Points on a hilly landscape, in no order, each with its height.
A ball rolls from a point to whichever of its 2 nearest points has the largest drop for the distance, and stops where none of them is lower. Distance is the straight distance between rows; heights are no part of it.
K490 (h 3.86): [133  98 101 124 134 190 106 109 121 134 113 145 132 166 158 118 159 151
  79  81 174 162 143]
K775 (h 3.85): [104 100 112 155 105 137  95 121  56 132  77  96 117 185 147 120 141 139
 125 130 156 120 195]
K613 (h 3.58): [105 156 117 125  81  97 154 143 147 145 133 108 153  89 165 107  83 144
 165 132 109 161 120]
K769 (h 3.54): [115  81 129 184 119 155 117 118  99 140 103 130 129 171 148 104 158 156
  86 117 165 124 179]
K386 (h 1.40): [140 153 115  94 180 133  72 126 121 131 105 158 165 137 176  97 125 145
  95 107 150 196 136]
K424 (h 4.06): [159 124  96 124 150 171  97 109 111 135 107 178 108 182 160 131 135 139
  86 121 155 145 162]
K709 (h 5.74): [ 92  54  85 161 126 134 103 158 160 125 154 111 126  96 114 182 134 108
  79 101 125 109 134]
K387 (h 6.39): [107 188 184  79 158 145 160  91 123 140 173 161  43  96 105 145 110 107
 130 158 173 109 113]
K46 (h 1.94): [109  98 131 116  69 105 167 107 135 120 179  88 109 149 125 133 179 122
 159 104 140 107 117]
K909 (h 4.50): [190 168 102  63 164 109  85 120 127 100 109 163  66 197 101 126 128 134
 113 166 138 161 134]
K155 (h 4.89): [129 130 112 175 115 195  84 118 150 119 135 132 110 106 102 138 116 140
 109 192  96 144 132]
K553 (h 1.56): [108 104 151 136  94 122 164  88 105  98 188  98  55 146 114 146 165 125
 125 121 117  93 105]
K188 (h 3.08): [137 143  87 106 143 132 127 150 173 111 171 180  96  92 150 115  88 144
 118  99 130 178  90]
K67 (h 2.68): [134  92 104 171 120 104 190 127 153 102 106 140  67 161  92 156 145 107
 155  72 147  83 122]
K792 (h 4.46): [113 102  97 212  95 144 124 123 155  92 104 105  94 100 110 147 119 124
 143 137  96 136 142]
K729 (h 5.01): [144 165 167 105 173 182 114  90 115 141 153 119 166  64 152 110 140 144
 113 172 144 121 146]
K489 (h 5.96): [106 164 119 143 124 133 125 110  76 141 124 138 102 110 174 126 119  93
 119 141 126 134 172]
K999 (h 3.34): [113 139 103 130 102 141 126 131 175 121 128 137 121  97 142 120  85 138
 159 126 111 163 109]
K529 (h 4.16): [131  98 115 188  82  94 115 161 166 110 107 102 148 107  96 133 126 127
 168 143 101 133 114]
K153 (h 4.54): [ 96 158 141  64  75  66 130 155  62 180 134 110 128 169 178  89 113 140
 103 116 135 166 134]
K921 (h 5.88): [127  73 107 160 140 115 122 152 129 147 164 139 150  93 134 160 156 110
  53 102 136  98 126]
K977 (h 6.19): [159  95 103 164 117 133 126 229 175 120  98 150 179 130 113 140 140 135
 117  54 146 141 103]
K319 (h 4.81): [147 164 182 135 157 182 147  80 105 161 123 129 154 117 125  79 159 131
 140 163 151 128 166]
K517 (h 2.14): [112  88 112 112 162 148  52 129 123 127 114 156 122 145 141 143 118 121
 147 101 174 160 177]
K14 (h 6.80): [162 121 128 141 171 130 122 107 145 134 159 147 152 105 129 113 148 141
  91 144 127 120 127]
K57 (h 5.18): [128 116 158  96 181 132  97 115 117 144 100 148 176 136 111  72 122 134
 175 107 166 191 155]
K899 (h 5.83): [ 95 175 148 106  99 159 127 118  87 137 159 126  97 102 189 140  96 109
 129 187 117 117 156]
K687 (h 4.95): [154 115 143  89 185 177 111  94 141 126 104 124 183 124 104 107 122 131
 166 126 132 156 138]
K231 (h 5.82): [129  68 157 116 152 107 126 173 122 146  65 158 199 171 103 126 120 145
 172  68 156 135 138]
K888 (h 3.87): [140  84 103 149 123 145 108 132 138 126  82 163 160 157 122 123 105 142
 171 120 129 153 140]
K521 (h 5.68): [ 93 138 151 109  83 138 124 128 115 123 187 105  87 113 144 134 102 126
 176 195 108 115 137]
K883 (h 3.03): [118 138 119 141 138 122 188 100 126 113 100 160  42 183  78 159 118  92
 130  79 137  99  97]
K750 (h 6.62): [123 163 178 130 164 134 169 101 145 137 152 150 126  84  76 138  94 120
 115 118  99  83  54]
K850 (h 4.57): [156 140 135  39 156 153  72 126 151 103 130 165 136 151 109 146  99 128
 195 154 138 171 116]
K676 (h 6.66): [148 139 104 144 146 159 144  86 139 121 136 130 122 150 142 138 162 139
  53 132 123 118 123]
K256 (h 5.00): [ 59 117 163  92  66  81 154 169  86 147 153  67 134 119 182 106 147 126
 150  84 152 129 148]
K971 (h 3.94): [151 193 178 120 121 123 109 107 141  92 177 113  84  96 117 100 127 165
 129 223 118 111 113]
K323 (h 3.02): [113 147 124 117 101 136 192 110 132 124 107  93 167 124 133 151 142  96
 108  93  96  93  95]
K18 (h 4.61): [174 158 115  99 122 106 104 101 137 112 150 163  72 169 105 105 128 141
 158 159 142 175 122]
K951 (h 3.95): [166 108 158 203 153 130 115 132 100 143 124 138 166  97 106 108 126 125
 131 186 114 100 171]
K228 (h 5.60): [ 86  76  94 166  78 127  89 163 148 130 140 107 145 109 146 161 132 123
 109 131 117 128 121]
K788 (h 4.39): [145 130 107  57 147 148  45 131 127 111  98 152 131 188 113 156 109 131
 154 151 125 155 136]
K417 (h 1.67): [ 95 158 145  65 131 138  89 125  86 159 120 137 166 154 161 135 105 107
 125 144 139 154 139]
K976 (h 3.04): [126 178 104 181  76 122 134 125 107 130 134 121 146 109 180 123 121 139
  79 165  70 131 118]
K406 (h 4.14): [122 123  88 139 137 162 107 108 100 116  70 101  98 160 139 145 124 124
 136 136 126 118 177]
K858 (h 3.15): [146 111 140 180 163 138 133 127 123 145  80 131 184 125 131  81 154 156
 121  94 159 147 168]
K639 (h 4.13): [144  86  97  94 114 153  70 139 131 113  76 152 149 214 123 131  95 167
 159 106 136 154 138]
K507 (h 4.45): [140 111  68 100 138 177 129 117 129 115  30  95  99 183 151 134 111 158
 125 117 110  92 147]
K582 (h 4.52): [173 149 148 175 165 151 173  81 122 128 100 126 124 120  95  70 141 125
 170 158 120 135 159]
K696 (h 3.84): [119 123 139 166  75  76 134 152 152 142 132 109 157  81 126  92 112 146
 187 154  95 168 126]
K250 (h 6.02): [136  65 140 150 132 145 141 210 157 141  80 163 207 159 119 144 136 149
 136  57 165 126 107]
K859 (h 1.16): [102 108 156 187  84 132 180 109 120 116 174  99  61 102  80 139 149 114
 101 122 107  70  87]
K140 (h 6.11): [136 160 121 152 152 151 141 106 104 146 117 167 130 119 123 123 110  85
 147 141 128 138 159]
K914 (h 4.79): [149  99  82  82 139 148 159  99 130 121  43  49  93 165 124 122 161 150
 140  99 137  93 143]
K702 (h 3.33): [134 190 122 164  79 136 125 108  84 112 109 110 130 160 155 121 133 127
  87 177  69 113 144]
K428 (h 3.68): [136 196 167 162 105 152 126 102 110 109 138 126 104 113 131 122 127 137
 104 218  86 105 120]
K205 (h 2.63): [124  92 137 129  94 101 142 167 162 124 129 119 172 150 129 126 181 143
 147  66 161 134 106]
K572 (h 4.17): [148 175 149  89 111  91 116 123 142 125 176 130  75 105 130  99  87 174
 174 200 124 147 125]
K342 (h 3.99): [116 177 110  73 104  89 123 133  48 131 137  73  67 162 158 124 132  86
  99 144 105 134 130]
K287 (h 2.87): [143 136  90 105 139 165  89 118 155  94 161 187  98 132 132 148  95 141
  97 127 116 156  93]
K416 (h 4.29): [192 160 114  99 164 152 107  95 111 123 119 184  70 191 113 124 157 134
  91 159 166 151 153]
K397 (h 1.79): [124 164 111  56 132 107  70 142 109 141 113 170 157 170 165 120 112 140
 102 126 132 195 121]
K631 (h 4.78): [ 83 139 151  70  81  54 151 163  47 172 145  72 127 145 165  85 132 102
 127  92 153 141 142]
K791 (h 5.11): [146  69 102 171 105 184 105 131 194 123 145 128 124 100  87 123 142 146
  77 153 100 145 114]
K36 (h 5.10): [147 121  91  64 157 107 140 116 134 110  66  62 128 165 126 131 135 110
 131  97 118 109 130]
K456 (h 3.72): [145  98 125 232 151 126 135 140 104 166 114 145 159  81 121 107 123 103
 111 139 133 106 181]
K953 (h 2.31): [130 168 126  84 171 115 145 116 128 132 140 145 158 113 134 148  98 118
 115 141  88 114  98]
K364 (h 5.43): [ 66 118 102 133  60 108 145 163 127 129 163 108 123 111 156 169 113 114
 138 117 107 118 114]
K719 (h 1.80): [146 145 138 105 200 146  61 118 113 141 110 164 137 122 154 121 133 125
 117 142 183 172 179]
K467 (h 5.31): [118 162 159  96 176  95 118 130 120 126 198 111 119  64 148 149 103 117
 121 170 135  86 122]
K511 (h 3.67): [ 92 176 114  80 104 101 172 107  89 120 144  71  59 137 138 149 137  84
 111  99 112 115 102]
K607 (h 4.23): [160 133 148 207 126 161 159 111 128 124 100 136 135  97  88  97 130 119
 151 184  90 106 145]
K974 (h 2.82): [ 99 114 153 101 119 122 158 158 130 142  90  84 190 150 139 114 180 135
 132  61 165 147 118]
K857 (h 4.74): [163 145 132  54 184 157 102 109 151 128 120 144 112 131 112 111 120 114
 167 136 159 171 143]
K728 (h 2.77): [141 105 149 129 166 110 132 110 101 146  93  96 160 142 129  97 152 128
 142  99 154 118 166]
K611 (h 6.37): [171 108  97 182 103 144 167 178 173 134 110 164 161 150 123 145 159 124
  73  82 128 118 109]
K563 (h 6.52): [168 120  91 155 115 153 164 120 141 115 129 167 131 165 125 138 165 153
  70  89 127 115  99]
K147 (h 3.32): [100 159 121  99  66 120 202 140 122 118 123  62 121 135 142 149 165  95
 114  89 112  90 101]
K164 (h 2.30): [133  78 130 142  89 111 192 110 160 113 158 111  96 138  70 141 163 119
 165  92 140 106 102]
K122 (h 2.27): [116  81 128 111 101 121 125 123 150 138 183 120 138 122 122 138 154 142
 141 116 155 127 112]
K325 (h 6.05): [125  91 125 183 152 115 152 139 109 133 127 106 127 108 120 152 149  92
 101 110 126  63 152]
K356 (h 6.26): [125 172 173 147 175 163 156  88 113 138 138 162  85 108  99 136 109 105
 134 169 135 109 137]
K437 (h 5.37): [112 112 180 106 181  78  82 144  97 146 125 150 177 149 118  97 114 150
 163 119 168 170 156]
K896 (h 6.76): [120 120 148 151 155 105 186 138 168 128 148 119 131  65  74 142 128 113
  96  95 113  90  66]
K855 (h 2.03): [136 137 108  91 155 141 116 117 114 150 121 172 189 144 154 146 105 117
 112 113 115 121 115]
K341 (h 4.68): [ 87  99 120 180 120 179  92 102 146  93 127  96  85 118 100 151 114 128
 142 170 100 131 139]
K362 (h 5.35): [160 110 107  82 174  89 160 142 152 114  84 107 171 144 127 140 134 102
 158  76 123 108 123]
K31 (h 5.57): [ 82  93 178  79 164  86 105 168 113 138 113 147 194 173 125 102 118 138
 145  80 157 171 121]
K779 (h 6.51): [114 164 194  99 173 137 164  84 134 136 172 156  76 115  67 151 105 114
 130 118 143  81  62]
K863 (h 5.23): [ 71 114 133 146  85  63 158 182 105 140 154  93 133  99 175 150 161 102
 142  90 131 101 134]
K218 (h 5.53): [109 132 165 130 120 115  97 130 131 125 215  90  70  61 159 108  98 141
 163 192 134  95 151]
K217 (h 4.77): [174  99 107 143 132  81 127 128 178  74  96 101 139 161  88 153 145 161
 151 129  88  81 102]
K853 (h 3.47): [121 130 138 201 152 146 119 118  82 161 108 156 170 101 149  98 131 126
  91 123 151 137 173]
K532 (h 2.40): [124 137 141 100 123 108 160 122 106 145 115  85 165 131 140 107 146 114
 162 101 134 136 139]
K656 (h 5.04): [136 118 124 135 143  69 155 129 183  76 126  85 117 130  81 160 130 139
 132 113  85  65  65]
K268 (h 2.37): [118 129 116 185  71 127 171 151 148 141 118 121 146  79 135 125 139 114
 110 116  98 130 106]
K758 (h 2.67): [134 120 113 135 173 191  66 138 173 107 157 203 112  86 125 157  92 120
 107 149 132 161 117]
K97 (h 4.44): [151  98 113 167  83 100 131 183 164 102  84  85 173 146 109 156 151 141
 173 128 101 100 105]
K143 (h 5.30): [148 123 124 109 130  82 176 140 174 104 132 115 171 121  96 147 152 119
 153  85 104 106  73]
K267 (h 2.71): [118 112 135 163  84 140 190 149 135 128 115 102 160 106 108 159 151  98
 135 111  94  88  91]
K249 (h 5.41): [124 162 191  83 154  81 126 125 135 131 211 112  80  75 137 115  73 134
 156 184 151  78 137]
K310 (h 2.39): [122  91 110 149 161 158  69 124 127 125 139 172 100 140 124 171 113 121
 146 152 153 128 159]
K45 (h 1.97): [ 85 131 141 105 109 113 115 128  97 165 154 152 156 129 152 130 107 133
 151 133 143 141 142]
K400 (h 4.40): [135 157 117 115 103  83 110 122 167  90 163 145  45 137 116 117 105 160
 158 151 111 158  90]
K121 (h 5.17): [128 184 162  69 174 130 127 118 135 146 175 109 145  68 177 113 109 149
 106 172 116 105 129]
K725 (h 2.72): [112 154 106 187  53 124 139 171 146 149 120 136 177  94 166 130 129 157
  85 149  86 164 107]
K216 (h 4.30): [119 182 102  71  81 103 123 127  67 166 124 107 115 171 172 101 134 112
  78 130 125 171 125]
K199 (h 6.93): [148 125 143 168 187 106 105 121 138 125 175 162 108  77  82 148 122 129
  78 164 105 101 113]
K149 (h 3.61): [128  90 116 173 107 138 120 155 161 135 120 181 156  92 110 104 104 134
 164 113 129 175 125]

For each start below, name the point where the ball stops.
K921 => K268
K729 => K532
K362 => K769
K18 => K268
K750 => K532
K899 => K532
K325 => K532

Call two points neighbours if one is among the 2 nearest of the other. Go from one point of each pair to the other, from neighbour to neighbour, staying as low as possible. Name the highest point that can't be avoided.
K859 and K769 => K362
K386 and K417 => K397
K268 and K769 => K18
